Each row is a point on a tangle of strands that fork, close into loops and nearly touch. The rows are in no order.
(in the rows, 128 means zero)
Points whose rows are less than 130 apart are linked; no others are. Some points are linked to none.
Q_504: [163 158 118 151 151 123 130 135 128 136 131 119 111 132 140 117 117 109
 134 125 128  91 134  89 171 129  96 160 143 130 154 132 136 140 134 129
 131 120 125  95  97 109 127 152 159 114]
Q_694: [117  80  92 180  94 179 105 171 118 108 131 130 170 163 117 140 174 115
 111  83 167 144  86 190 173 126 120 185  97 126 153 151 118 121 115 133
 131  98 125 143 134 142 178 115 106 122]
Q_898: [ 82 123  74 135 169 127 160 139 122 159 160 131 175 121  99 113 106 146
 127 173 126 155 186 155 141 133 124  43 135 133 119 160 160 151 124 144
  98 132 144 149 122 117 110 107  72 159]
Q_368: [151 128 138 144 126 134  92 151 103 126 117 105 133 132 130 145 181 109
 106 109 157  80 122 179 173 163  97 195 155 126 175 144  93 124 129 111
 118 135 129 130 115 133 155 119 131 108]
Q_336: [125 185 105 130 155 101 179 112 109 162 137 157 100 130 112 108  64 113
 139 152 101 180 172  68 161 113 115  86 132 136 116 132 181 160 125 139
 143 110 134 111  95  95 110 128 140 153]
Q_737: [ 76  47  76 184 121 190 135 136 126  91 148 130 199 167 120 132 106 141
 127 102 115 133  86 140 130  43 161 159 100 144  79 125 136 102  96 115
 130  72 149 114 163 120 157 111  99  75]
Q_11: [ 78 179 115 103  97  78 163 146 104 178 110 220  79 106 161 105  63 125
 137 158  74 177 179 115 153 121 157  49  93 111 121  87 185 187  75 118
 198 134 149 122 114  97 128 161  62 147]
Q_279: [112 125  75 149 133 147 116 155 116 130 130 122 152 134 144 145 142 134
 131 159 132  95 155 116 144 104  93 150 125 169 135 140 125 139 125 105
 127  96 118 114 115 100 135 161 107 112]
Q_673: [ 79  87  84 151 161 139 131 129 102  84 141 105 216 135  97 160  78 126
 138 152 120 117 119 127 160  76 147 122 138 158 121 141 137 104  86 129
 144  84 150 113 139  99 145 129 150 115]
Q_248: [117  32  70 145 101 212 122 149 156  75 138 131 186 162 197 160 177 175
 107  94 176 123  90 194 102  87 153 153  56 139 103 125 108 160 137 133
 162  51 117 141 179 171 142 120 104 136]
Q_223: [177 162 180  94 132 105 115  63  78 147 119  91  80 131  92 145 114  90
 144 116 124 113 113 148 115 128 117  87 150  59 148 147  90  79 107 127
  87 150 146 134 134 149 145  91 175 167]
Q_306: [ 74  59  87  80 155 142 117 128 162  93 153 105 161 148 157 193 139 197
 121 191 114 187 125 144  74 113 168  87 105 178 122  98 100 121 112 144
 157 119 109 134 203 146 125 130 106 119]
Q_396: [ 80 123 145  69 123 150  90  72 130 147 100 155 118 121 107 128 107 165
 176 133 145 221 133 105 106 148 112 120 167 127  83  51 112 152 131 160
 145 169 141 154 118 107 113 143 106 146]
Q_595: [112 192 139 122 132  95 180  94  96 176 132 158  88 154 108 114  44 126
 160 120  98 198 164  70 138 127 107  93 144 135 121 114 153 143 127 151
 173 109 151 111  94 110  99 119 169 178]
Q_165: [158 107 131 156 124 139 173 155 163 130 148 117 140 118 179  90 191 173
  89 116 151  97 115 130  91 142 133 113 129  84  98 140 148 143 168 123
  95 158  81 171 122 163  72 125 128 129]
Q_338: [ 90  92 180 112 133 137 136 116 193  93 116  92 150  55 138 123 128 144
 101 150 145 126  67  88 110 118 209 167 132 119 105 105 113  76 119 136
 124 156 139 146 166 133 155 140 113  84]
Q_933: [ 97 163 139 105 140 134 128  93 110 179 113 142 100 117 103 129  59 149
 174 147 123 180 150  87 133 119 112  90 156 144 123  98 137 146 137 146
 168 157 153 124 117  88 114 158 133 146]
Q_72: [101 110 151 150 127 135 115 127 163 106  91 102 161 107 163 117 130 134
 103  80 152  33  73 105 149  91 159 203 136 168 127 116 111  87 131 112
 137 126 138 120 135 109 147 176 148  56]
Q_658: [154 131 101 163 124 148 146 168 144 137 145 130 117 120 155  99 165 139
 119 160 123 124 145 106 119 153 100 110 127 123 114 133 149 153 152 130
  93 141  79 138 119 142  91 132  96 139]
Q_936: [112  98 122 129 122 138  93 142 138  94  95  90 154 148 167 161 142 139
 135  95 148  41  92 114 125  85 130 206 144 194 127 123  98 100 129 107
 149  92 130 101 142 123 147 187 152  67]
Q_822: [126 111 122 150 140 144 103 106 103 120 149 111 198 151 101 133  76  79
 157 107 116 110  93 130 198 135  99 131 151 104 162 133 144  81  95 138
 143 102 145 106  89 112 136 135 186 117]
Q_927: [ 79  59  69 133 165 181 139 138 152 104 155 110 199 146 162 142 148 174
 103 181 152 145 128 144 104 101 142  88  99 141 113 142 116 135 112 143
 132 106 118 140 163 149 124 124  87 146]
Q_40: [106 109 107 155 133 160 112 142 140 115 122  99 150 113 151 124 146 143
 110 144 149  90 112  94 138 104 112 154 126 151 120 131 113 108 139 137
 114 119 119 126 132 114 143 150 107  96]
Q_805: [111  51  89 156  76 203 105 172 143  83 136 113 163 161 168 159 175 159
 123  73 167 141  73 205 128 105 164 182  65 143 126 145  98 140 129 127
 152  75 111 137 171 170 163 127  96 135]
Q_612: [196 165 158 132 105  71 127 127 136 143 117 134  94 121 120  93 179  91
  80  46 140  52 133 138 137 148 143 181 130 116 139 138 138 129 149  96
  94 142 115 134 102 138 135 118 152  91]
Q_277: [103 103 119 104 151 123  91 113  91 115 147  95 158 120 106 185  88 139
 165 183 126 114 136 129 154  95 115  97 148 158 188 131 105 100 108 136
 171 128 161 122 139 119 144 155 179 143]
Q_959: [152 120 191 131 119 111 168 115 160 120 128 112 135 111 149 116 185 165
  77  99 157  89  98 173  60 168 189  82 108  75  85 131 137 112 185 136
  80 175 107 176 144 170  97 110 134 135]
Q_170: [157 125 140 155 112 140  94 173 112 145 127 130 146 169 115 126 168 112
 112  85 152 119 130 183 169 161  82 204 149 129 181 155  88 144 110 111
 121 113 116 135  99 130 153 128 130 101]
Q_632: [ 71  41  76 111 149 150 124 151 147  56 177 116 179 120 117 191 116 139
 112 180 125 179 112 148 120 114 187 116 100 128 134 150 120 123  88 140
 150  98 134 124 172 129 136  85 105 150]
Q_970: [124 185 163 102 113  72 162  81  90 168 123 171  67 183 116 124  59 122
 176  78  94 202 162  90 105 111  96 100 126 111 120 114 123 149 131 151
 168 118 164 104  90 126  92 121 176 172]
Q_161: [ 85 115  63 141 158 112 136 130  98 140 150 120 186 110  87 138 109 137
 125 168 139 128 169 147 174 107 116  82 137 144 143 168 144 132 112 144
 118  97 168 146 114  91 137 110 105 151]
Q_49: [111 111  53 181 128 170 121 166 132 131 136 130 172 164 161 124 146 141
 116 102 133 109 139 128 143  80 111 175 106 165 112 149 123 150 122 111
 115  81 116 103 122  95 139 148  97  87]
Q_831: [101 128 165  82 119 151 146  73 141 136 100 165 106 158 132  92 125 159
 159  97 149 198 117  97  59 175 145 135 138 116  51  66 133 158 165 162
 101 177 123 153 143 134  91 129 106 136]
Q_995: [137 142  70 155 143 124 152 158 113 142 167 137 147 125 100 104 127 119
 118 159 114 147 180 137 149 135  96  69 130 131 113 155 167 146 122 119
  99 121 113 133 105 121 110  96 103 154]
Q_919: [ 95  97 146 135 141 161 136 119 144  91 140 100 165  90 110 136 104 106
 115 155 120 143  67  85 139 105 165 167 137  95 119 122 128  80 107 140
 133 125 142 118 135 132 151 124 138  96]
Q_97: [140 192 192 117 112  78 147 100 116 140  99 179  44 164  99 118  89 121
 172  82  93 175 152 137  69 111  95  91 110 102 107 119  77 162 152 139
 122 130 141  96 149 105 118 106 166 161]
Q_861: [195 166 165  93 131  90  92  85  83 150 120  97 103 132 107 135 122  87
 152  99 128  79 128 149 145 144  84 109 168  84 179 146 104 105 114 119
 102 151 149 117 126 158 124 106 196 157]
Q_671: [ 95  90 101 113 154 140 116 123  97  90 167 111 179 110  73 171 102 123
 129 178 137 160 128 139 173 115 143 101 135 121 157 142 122  85  94 149
 144 120 157 145 127 111 158 114 135 153]
Q_326: [191 165 103 144 141  87 113 123  95 135 168 150 137 159  98 100 109  76
 146  89 111 121 136 142 177 155  75 116 151 111 172 148 159 152 105 123
 115  93 134 101  82 122 111 111 211 142]
Q_890: [ 81  56  75 130 167 193 161 129 162 107 163 112 224 135 144 135 114 164
 105 181 148 187 131 139 105 123 166  88 125 112 108 129 130 124 105 154
 121 129 126 151 168 147 133 121  87 153]
Q_601: [109 100 171  79 113 161 119  83 166 120 113 141 131 123 140 108 126 160
 150 125 153 202 101 106  70 185 169 141 150 108  81  68 122 133 140 169
 108 186 115 163 149 161 128 141 112 123]
Q_800: [147 145 116 134 156 116 149  99  79 131 164 114 148 138  54 107  94  90
 141 131 122 151 126 129 158 124 106  92 151  94 137 147 158 109 110 144
  97 125 144 131  96 106 130  93 169 163]
Q_528: [139 161 219 105 113 103 164  76 138 134  85 128  94 118 113 108 136 119
 101  79 143 119 108 140  58 150 182 103 103 110  82 118 114 103 186 150
  78 170 130 151 158 142 130 108 121 145]
Q_786: [166 146 150 154 114 138 103 210 137 143 140 149 126 177 112 108 179 120
  97  81 117 143 154 200 155 159  93 229 150 144 192 169  95 153 122  91
 138 119 109 125 111 125 130 144 105 101]
Q_347: [130 187 174 109 139 107 154  82 136 163 102 112  78 128 170 126  46 116
 172 117 119 111 118  51 144 138 112 139 161 127 153  99 118 116 146 162
 179 148 157  96 101 133  93 152 181 160]
Q_592: [ 85 149 125 105 118 138 122 127 125 195 103 163 102 126 151 149  96 153
 154 188  96 170 156 106 123 120 113  73 119 141 103  97 160 173 133 125
 170 149 134 123 127  75 102 178  55 121]
Q_375: [ 91  63  89 168 143 191 141 128 140  87 162 115 198 127 105 123 134 120
  89 153 131 167  87 129 137 106 155 139 109  90 118 140 148 104 109 139
 108 113 131 139 127 138 145 101  96 125]
Q_677: [130 178 197 115 109  82 158 101 132 153  88 163   9 149 119 110 107 130
 147  95 106 153 140  97  76 139 105 107 118 130  86 108 101 150 164 135
 122 148 120 123 131 118 110 130 125 154]
Q_983: [183 156 175 140 103  82 136 139 150 131 116 123 129 103 126 110 211 108
  72  60 152  40 137 180 102 154 172 124  97 127 118 131 137 126 183  93
  87 159 109 158 121 161 117  77 131 106]
Q_399: [158 172 152 110  89  96 130 154 107 154 115 191  11 116 128 118 107 131
 165 158  77 136 148 110 123 145 100  76 117 120 131 108 161 164 140 108
 161 152 104 118 110 120  99 152 104 159]
Q_96: [111 127 133 109 153 134  91 112 107 109 128  78 132 103 126 175 108 140
 154 179 138 122 115 112 141 117 136 120 156 147 162 125  97  84 118 146
 148 141 150 124 143 125 152 149 156 121]
Q_526: [178 162 127 145 117 112 154 171 137 125 136 151  67 115 147  93 157 131
 129 143 102 118 163 117 112 160 111 100 118 122 104 135 158 153 161 110
 100 140  72 118 119 144  95 121 116 141]
Q_598: [160 120 152 152  85  98 144 157 148 132 133 118 133 116 124  97 221 129
  74  35 159  70 103 190 122 151 165 146 100 110 130 140 150 128 161  96
  84 164 107 168 109 160 121  90 121  87]
Q_887: [117 133 222  82 112 128 155  60 159 134  96 121 108 112 119 106 134 139
 119  88 152 153  92 127  51 168 209 125 110  98  64  91 123  94 160 156
  73 176 127 166 158 153 122 113 113 133]
Q_973: [ 88 170 125 110  98  61 167 137  92 168 118 236  57 131 124 100  69 121
 129 138  63 200 177 118 139 126 143  46  95 113 106  86 178 189  95 107
 192 121 142 119  98 124 106 128  84 163]
Q_697: [109 171 164 102 109  97 146  74  85 154  97 173  69 165  83 125  77 133
 184  84 111 205 155 119  83 114  92 115 132 113  96 107 107 159 142 156
 131 148 148 120 120 100  96 106 162 167]
Q_968: [190 182 143 109 125  91  92 109  89 154 129 123  81 124 112 131 127 102
 155 131 122  81 152 135 152 145  67 117 159 120 187 147 119 131 114 116
 108 149 137 113 104 144 109 127 179 162]
Q_660: [127 180 165 124 129 121 176 102 134 157 113 138  44 131 135  99 110 136
 136 120 115 168 135  65 105 146 121 127 136 127  89  96 140 137 162 157
 131 153 119 120 128 112 107 141 124 148]
Q_441: [163 184 210 115 118  68 150  85 137 149  94 135  65 116 108 116 113 102
 108  65 128  96 131 125  86 128 155  95 105 109 104 119 105 103 176 132
  85 147 136 132 163 123 135 100 134 148]
Q_206: [201 176 149 142 115  70 129 144 137 117 114 143  63 116 123  79 187  95
 102  89 107  70 157 127 118 160 137 153 120 125 120 140 141 141 173  91
  84 138 100 124 123 149 122 106 148 118]
Q_260: [116 108 113 102 133 126  83 144 116 111  80  84 137 140 163 187 143 141
 140 146 146  54 116 122 115 105 114 179 149 196 145 138  93 108 135 100
 157  93 141 102 141 125 134 177 149  88]
Q_743: [ 92 115 164 118 149 138 133 108 184 120  86  94 127  79 148 106 115 157
 114 152 155 110  89  62  94 119 168 172 146 163 104  99 112  84 147 145
 126 161 131 140 167 119 139 175 116  92]
Q_712: [155 127 163 146  99 125 115 112 128 146 119 115 159 151 133 126 136  84
 105  52 149  76  73 155 180 159 121 196 135  97 162 145 123  92 107 123
 121 121 142 128  96 139 167 132 162  69]
Q_486: [153 144 147 127 123 117 118 118 106 140 125 116  70 116 111 128 149 146
 138 144 131 129 136 140 106 158  98  75 150 124 124 122 107 120 153 135
  91 174 105 140 130 144 119 115 128 155]
Q_281: [ 97 163 109 112 109 111 152 136 122 193 113 189  80 111 150 134  87 141
 142 168  90 166 172 104 143 130 121  60 103 137 117 106 181 181 118 125
 175 140 130 118 108  86 108 164  69 150]
Q_314: [ 94  65  55 185 131 192 138 151 140 109 145 127 203 151 151 119 136 152
 100 108 136 128 119 135 122  71 131 140  90 142  96 129 130 138 116 128
 116  89 136 111 150 123 140 123  85  97]
Q_938: [115 113 202  79 118 141 142  67 155 130 102 115 104  99 113 115 125 138
 132 116 139 180  83 108  73 169 205 140 142  91  90  97 127  89 131 165
  97 174 126 172 153 155 146 111 107 127]
Q_652: [ 88 143 146 128 157 145 133 116 161 130 103  97 126 112 151 122  97 149
 141 165 129 132 111  58 114  98 135 160 152 174 110 104 123 109 138 149
 151 152 137 123 158 107 130 164 123  91]
Q_649: [157 168 130 106 126 109  96 160 126 139  90 133 110 136 175 144 123  93
 157 152 123  52 165 114 140 154  98 188 139 145 216 150 126 168 124  95
 173 113 130  81  84 122 116 208 133 110]
Q_497: [ 90  84 170 123 115 138 116 119 185  84 124  98 146  61 156 136 163 143
  80 126 155  90  57 110 128 108 192 171 125 125 116 113  96  70 113 137
 126 129 137 149 139 138 164 134 107  76]
Q_578: [ 97  66 129 112 119 142 108 139 180  63 132  85 136  87 162 181 169 149
  88 155 152 110  70 132 115 126 184 156  99 132 127 115  83  93 117 156
 140 129 118 140 174 147 162 128 115 112]
Q_427: [ 88  25  94 111 128 148 121 148 169  35 168 105 158 111 147 212 129 143
 101 165 109 161  74 141 102 106 191 146  83 143 118 128 100 117  84 132
 153  98 131 111 197 136 134 110 108 132]
Q_994: [106 118 147 123 143 156 140  92 116 113 138 102 134  96 101 131 104 112
 130 149 127 168  86  96 125 124 156 140 163  90 119 112 133  83 123 158
 112 141 126 141 132 126 146 112 145 126]
Q_398: [114  72  99 162  73 193 103 179 125 111 119 126 160 166 136 164 173 132
 116  80 172 159  83 217 151 124 140 198  78 142 149 165 101 136 121 120
 146  74 121 155 166 160 183 120 100 133]
Q_974: [135 167 166 105 147 113 112  92 136 153  93  88 114 116 156 123  63 122
 183 133 126  65 112  81 152 139 108 130 162 142 175 104 109 103 140 146
 183 153 156  99 120 122 107 157 176 149]
Q_842: [114 143  90 134 136 141 116 156 121 157 130 124 137 115 140 147 138 154
 135 202 117 123 164 126 126 118  93  88 116 160 134 151 137 148 124 120
 136 128 120 134 124 111 131 158  88 140]
Q_863: [148  96 150 163  86 133 136 159 136 139 127 118 144 131 118 114 207 109
  87  58 162 101  71 194 157 153 140 177 102  89 131 150 129 113 131 112
 100 152 116 152 102 160 156 100 123  91]
Q_897: [ 71  94 103  91 153 144 101 118 146 134 122 105 152 139 133 173 128 196
 144 208 112 179 147 125  88  99 145  78 125 190 112 107 115 121 117 131
 157 125 130 131 183 124 126 173  98 107]
Q_231: [181 154 161 126 117  85 127 110 129 156 117 128 120 141 124 107 160  83
  79  29 140  49 105 149 177 158 128 189 135 103 156 135 124 119 128 112
 103 132 125 127  87 132 147 133 170  77]
Q_131: [117 161 127 140 141 138 155 131 126 165 125 131  88 126 135  99 107 144
 150 167 108 159 158  82 120 129 104 105 128 139 101 109 154 148 147 143
 125 151 106 129 125 106 104 153  88 143]
Q_901: [120 136 107 123 151 119  97  99  95 140 143  95 182 126 120 157  74 124
 174 154 120  89 147 119 174 124  99 110 151 149 184 140 131 108 112 130
 159 126 164  95 108 113 116 154 189 151]
Q_766: [203 205 201 113 128  54 142  89 141 148  97 147  79 123 116 119 118  62
  99  36 146  41 152 124  93 104 155 100  83 121 132 133 104  99 174 109
 107 143 146 135 166 128 144 100 155 145]
Q_182: [109  38  53 125 140 191 127 145 144  78 144 112 195 156 190 168 166 177
  98 150 147 125 115 167  90  92 141 110  74 149 104 122 100 143 110 124
 140  60 113 127 173 165 136 117  97 145]
Q_315: [ 83 146 154  71 111 127 121  75 114 154  82 163  85 141 117 129  90 148
 182  97 135 212 134  85 100 134 105 147 158 131  65  53 109 164 136 153
 159 168 146 138 113 111  96 119 120 147]
Q_644: [130 136 141 110 140 132 114 108 104 157 115 104 101 109 124 148  89 150
 172 172 137 133 126  98 139 120 109 112 167 145 146 118 112 116 138 150
 144 158 144 133 125 102 137 160 132 140]
Q_985: [183 185 121 127 120  74 142 144 101 119 142 193  59 136  97 108 109 105
 156 150  63 162 184 116 125 127 113  73 111 131 126 149 178 158 141  96
 125 108 120 100 119 136 109  89 159 164]
Q_646: [111 138  95 158 160 157 160 118 122 132 146 115 159 123 110 105  88 111
 118 147 123 151 121  65 152  94 126 144 146 119 109 117 155 119 132 150
 109 116 123 113 128  88 133 119 143 108]
Q_118: [176 146 181 141 114  97 137 138 151 129 116 109 104  96 145 114 205 151
  89  99 144  58 136 173  75 169 163  93 118 110  99 134 131 115 182 119
  71 174  86 160 135 173 103 107 124 142]
Q_23: [110  75  92 182 125 177 119 145 121  97 151 116 165 141 108 134 146 112
  97 129 146 143  76 154 159 109 133 147 109 100 132 145 132 113 105 138
 114 113 122 144 116 129 162 100 124 120]
Q_152: [221 182 112 135 149  63 117 120  97 111 157 163 114 170  91  86 119  57
 145  97  86 125 154 153 151 159  86 127 130 107 151 154 168 150 116 103
 110  89 138  87 114 132 119  94 238 138]
Q_779: [102 115 146  85 128 155 120  90 124 123 128 119 128 112  92 138  89 135
 170 159 126 214 112 116 100 150 165 118 166 111 115  92 123 111 114 177
 124 168 138 150 140 128 146 120 126 139]
Q_227: [ 94 152 183  83 108 129 140  69 135 144  69 155  81 146 128 108  90 144
 166  79 151 190 116  72  86 160 132 166 154 136  56  57 120 148 151 163
 134 171 142 147 135 118 113 126 120 119]
Q_301: [218 184 116 116 127  66 116 138 105  97 137 198  73 149  97  91 125  74
 167 135  66 133 191 148 140 139 100 107 128 134 153 150 171 155 120  85
 128  81 133  88 108 142 114  99 205 149]
Q_699: [147 113  92 152 141 151 146 160 134 148 164 134 151 123 144 122 142 154
 112 171 125 143 175 136 112 152  94  65 137 111 113 149 151 154 133 127
 100 142  89 151 115 148  89 111  95 163]
Q_710: [164 128 177  80 125 108 102  76 100 128 128  82  90 103 106 174 134  94
 121 131 128 108  96 141 135 141 150 102 164  67 153 134  91  56 101 144
 116 142 148 146 138 159 175  93 154 150]
Q_912: [174 164  76 146 131 105 122 182 111 127 152 168 117 134 115 100 145  97
 125 148 102 121 196 130 166 144  94 125 144 137 155 160 171 166 109  92
 122 101 102 103  88 119 123 120 122 136]
Q_554: [ 89  87 128 154 147 163 114 121 132  79 140 107 200 122 114 151  85 118
 135 143 118 125  82 102 159  83 147 156 140 118 119 119 122  90  99 130
 143  99 137 104 140 113 157 142 152  91]
Q_519: [168 148 117 129 130 107  73 148  86 130 139 126 127 141 110 138 140  99
 148 135 142  93 162 170 168 152  65 155 157 124 200 158 126 141 107  97
 129 137 136 118  90 129 121 129 158 142]
Q_693: [123 125  57 122 103 144 130 188 118 150 119 137 163 122 188 167 153 121
 131 182 114  96 186 161  93 113  99 109  91 177 123 165 125 168 100  85
 144  77 112 111 131 118 110 161  44 115]
Q_888: [139  96  63 189 114 169 126 182 129 132 162 137 178 154 119 101 163 114
  98  96 148 150 157 180 161 122  95 147 115 129 133 154 140 152 116 119
 101 104 112 135 115 130 143  99  86 130]
Q_403: [ 85  54  88 102 144 156 116 144 160  53 158  97 152 133 171 202 150 180
 101 178 126 158  89 132  87 112 179 123  86 162 133 117  85 117 110 156
 152 108 107 125 203 148 119 126 109 135]
Q_945: [115 118  84 142 163 118 137 112  84 127 160 123 176 124  69 128  95 109
 138 154 126 134 146 133 171 105 113  88 153 128 146 155 153 100 106 146
 125 114 161 132 103  91 138 100 138 150]
Q_734: [137 139 132 144 158 143 119 112 109 114 134  99 149 129 119 131 106  95
 139 134 138  95 100 115 176 122 104 150 158 120 160 128 123  98 106 142
 126 134 131 120 104 120 147 125 175 121]
Q_982: [169 171 126 120 134  99 120 139 115 147 110 131  79 122 155 124 125 104
 155 156 124  74 150  91 151 155  85 165 148 143 182 138 140 137 129 112
 150 133 123 100  89 121 128 165 137 124]
Q_566: [134 183 174 120 134 102 169  83 128 158 100 119  67 121 145 105  72 126
 154 111 130 119 113  57 137 132 117 140 162 128 112  99 127 109 154 165
 144 147 136 122 116 118 113 147 165 134]
Q_704: [ 53 119 115  85 119 133  92 119 129 200  95 140 138 122 142 169 110 180
 142 201  90 155 155 130  87 103 123  61 117 171 101  99 145 152 132 111
 179 133 145 129 148  83 108 198  71 107]
Q_643: [131  80 103 174  83 186 131 207 163 121 141 127 172 152 190 111 205 158
 112  67 185 128 132 216 117 130 107 185  99 129 131 147  93 172 156 115
 148 101  99 161 135 174 131 137  84 137]
Q_876: [117  94 165 105 132 151 144  85 139 121 131  99 128  93 119 123 147 130
 111 138 137 163  76 103 106 156 186 140 141  81  96 114 114  84 133 160
 103 159 124 142 141 152 143 102 118 128]
Q_590: [183 143 139 117 138 118  85 205 120 135 133 158 118 155 113 120 161 103
 119 121 104 131 174 195 167 170  71 206 164 135 210 168 106 171  94  70
 146 107 126 105  92 119 109 135 120 115]
Q_286: [117  83 116 166  93 169 167 161 181 122 151 128 168 114 169  73 198 158
  93  66 167  85  64 142 137 108 147 169  86 112 110 131 141 122 138 132
 110 141 121 164 104 145 120 123  93  81]
Q_310: [ 78 118 104 103 116 134  90 144 115 181 119 131 135 124 139 177 139 178
 143 213 113 141 171 148 105 127 107  52 114 164 139 122 133 141 131 110
 165 145 137 136 144 115 126 182  73 126]
Q_380: [157 122 169  99 128 111  97  89 113 130 114  87 116 101 121 159 150  92
 104 117 164  64  91 135 162 142 133 147 159  96 161 133  87  70 106 135
 126 141 141 143 124 163 178 108 147 126]
Q_376: [150 124 132 130 130 123  90 129 114 122 115  91 116 102 131 162 167 115
 116 140 167  74 110 135 156 144 103 146 153 129 171 140  80  99 125 129
 115 142 136 143 126 149 164 119 134 129]
Q_629: [ 81  89  93 134 155 189 148 118 134 119 160 110 194 117 101 118  99 129
 123 174 134 193 127 107 115 124 166 117 133 114 101 126 153 115 106 155
 107 135 129 137 143 122 133 101 103 140]
Q_185: [137 114  75 179 138 147 128 156 107 126 162 128 161 129  95 108 150 115
 106 140 144 135 149 150 156 128  98 118 135 123 137 150 146 147 113 122
  96 111 108 127 107 124 130  96 120 144]
Q_657: [213 199 171 129 123  54 110 145 162  98 104 174  49 125 130  88 171  82
 120  88  88  80 171 151  97 162 154 133 103 124 131 149 120 135 191  80
 106 117 126 100 148 146 126  79 167 121]
Q_591: [177 159 127 110 128 107  82 190 101 134 152 154 129 126 105 131 137  95
 144 140 117 111 193 178 158 152  63 164 159 134 210 170 134 179 101  74
 145 117 134 104  84 115  97 132 137 137]
Q_293: [155 135 105 164 102 123 137 166 161 121 131 124 115 113 162  68 199 132
  94  90 129  81 126 120 138 138 124 173 110 136 120 139 143 147 160 109
 101 127  85 130  91 132 113 145 103  87]
Q_233: [165 137 112 145 141 120 100 109 100 134 163 118 186 175  94 114  96  66
 141  87 119 106 110 154 194 162  77 133 149 107 180 146 152 105  86 141
 133 111 148 109  80 119 140 121 195 131]
Q_718: [195 173 110 136 122  90 124 169 123 118 133 159  62 117 130 104 155  99
 137 148  92 114 173 107 142 150 103 132 130 125 137 154 169 165 135  78
 114 115  90 105 108 140 105 117 144 127]
Q_105: [ 73 108 121 108 155 153 119 131 152 127 110  91 149 120 139 159 100 173
 158 196 113 153 124  85  90  87 149 121 142 190  97  99 112 113 131 127
 155 141 125 124 185 119 125 169 105  91]
Q_503: [115 173 136 110 107  79 172 125 105 164 135 215  75 137  95 107  87 129
 164 129  67 204 180 113 133 139 115  47 118 126  84 112 173 188 117 120
 148 116 131 111 107 108  87 112 107 170]
Q_181: [220 210 197 137 122  47 116 125 164 118  96 166  65 110 130 100 150  78
 100  62 115  51 177 150  98 133 152 118  94 119 133 141 109 121 189  95
 106 130 140 114 164 143 144  81 163 129]
Q_258: [143 189 136 133 124  84 157 118  96 150 136 181  68 150  83 102  87 121
 158 128  78 194 179 126 110 119 100  56 121 124  98 131 149 167 147 128
 118 119 127 115 126 119 102  95 150 185]
Q_732: [ 80  57  89 118 150 138 104 134 118  62 168 101 161 114  91 193 111 127
 111 181 125 155 104 149 151 108 163 117 111 127 155 153 117 102  81 137
 159  91 145 131 151 121 160 101 131 154]
Q_550: [130 147 129 112 138 116  85 151 130 139  89 108 136 144 168 164 138 114
 139 135 141  44 138 130 127 132  89 201 150 179 189 150  98 139 132  87
 146 113 132  91  99 113 133 196 142  93]
Q_480: [142 173 101 145 134 115 159 147 119 150 144 154  96 119 138 107 103 123
 132 161  98 152 173  74 150 120 110 105 120 131 112 124 169 164 125 128
 136 122 104 107 108 106 115 142 116 140]
Q_928: [141  92 156 137 132 150 186 126 166 121 147 107 151 119 170  98 187 186
  85 126 165 106  89 140  73 152 166 103 112  63 105 135 144 122 162 134
  93 167  95 184 136 179  91 130 136 134]
Q_886: [142  87 115 169 109 161 187 160 171 113 159 122 170 122 177  67 204 166
  91  79 164  89  78 151 116 116 138 138  90  83 112 141 153 147 154 130
  90 151 100 166 101 161  92 120 119  96]
Q_381: [113 122 131 163 118 137 124 139 156 114 117 110 141 111 160 111 149 132
 104 100 151  72  87  95 157 110 132 195 133 141 132 129 120 101 137 127
 113 126 126 131 114 103 146 168 132  67]
Q_741: [ 90 133 142  91 137 153 112  83 117 148 115 139 131 121  91 129  78 153
 176 146 133 210 141 105 119 125 137 112 163 147 104  88 125 132 126 159
 152 164 151 139 137 109 138 137 122 146]
Q_22: [ 70  47  73 152 155 160 131 129 123  65 139 109 203 149 104 159  94 138
 113 143 121 139 113 134 139  51 166 128 113 157 106 140 134 116  77 111
 132  62 147 115 156 117 147 101 119 101]

A piece is all that can be reached along the links. How many separate loops has the piece of each point below (a circle has one, a figure eight two, a Y none), and how many tips (points with one link)?
Q_658 -> loops 0, tips 4
Q_281 -> loops 2, tips 2
Q_590 -> loops 1, tips 0
Q_480 -> loops 1, tips 1
Q_959 -> loops 0, tips 2
Q_927 -> loops 1, tips 0

How many points has the smallest loop of links through each point below? Write - if it is on no loop.
Q_258 -> 26
Q_601 -> 10
Q_380 -> 12
Q_375 -> 10
Q_697 -> 9

A tip is a point with one link. Name the tips that can be reached along the links from each point below, in the order of the rows.
Q_566 -> Q_974
Q_403 -> Q_800, Q_578, Q_912, Q_888
Q_118 -> Q_863, Q_286
Q_49 -> Q_712, Q_901
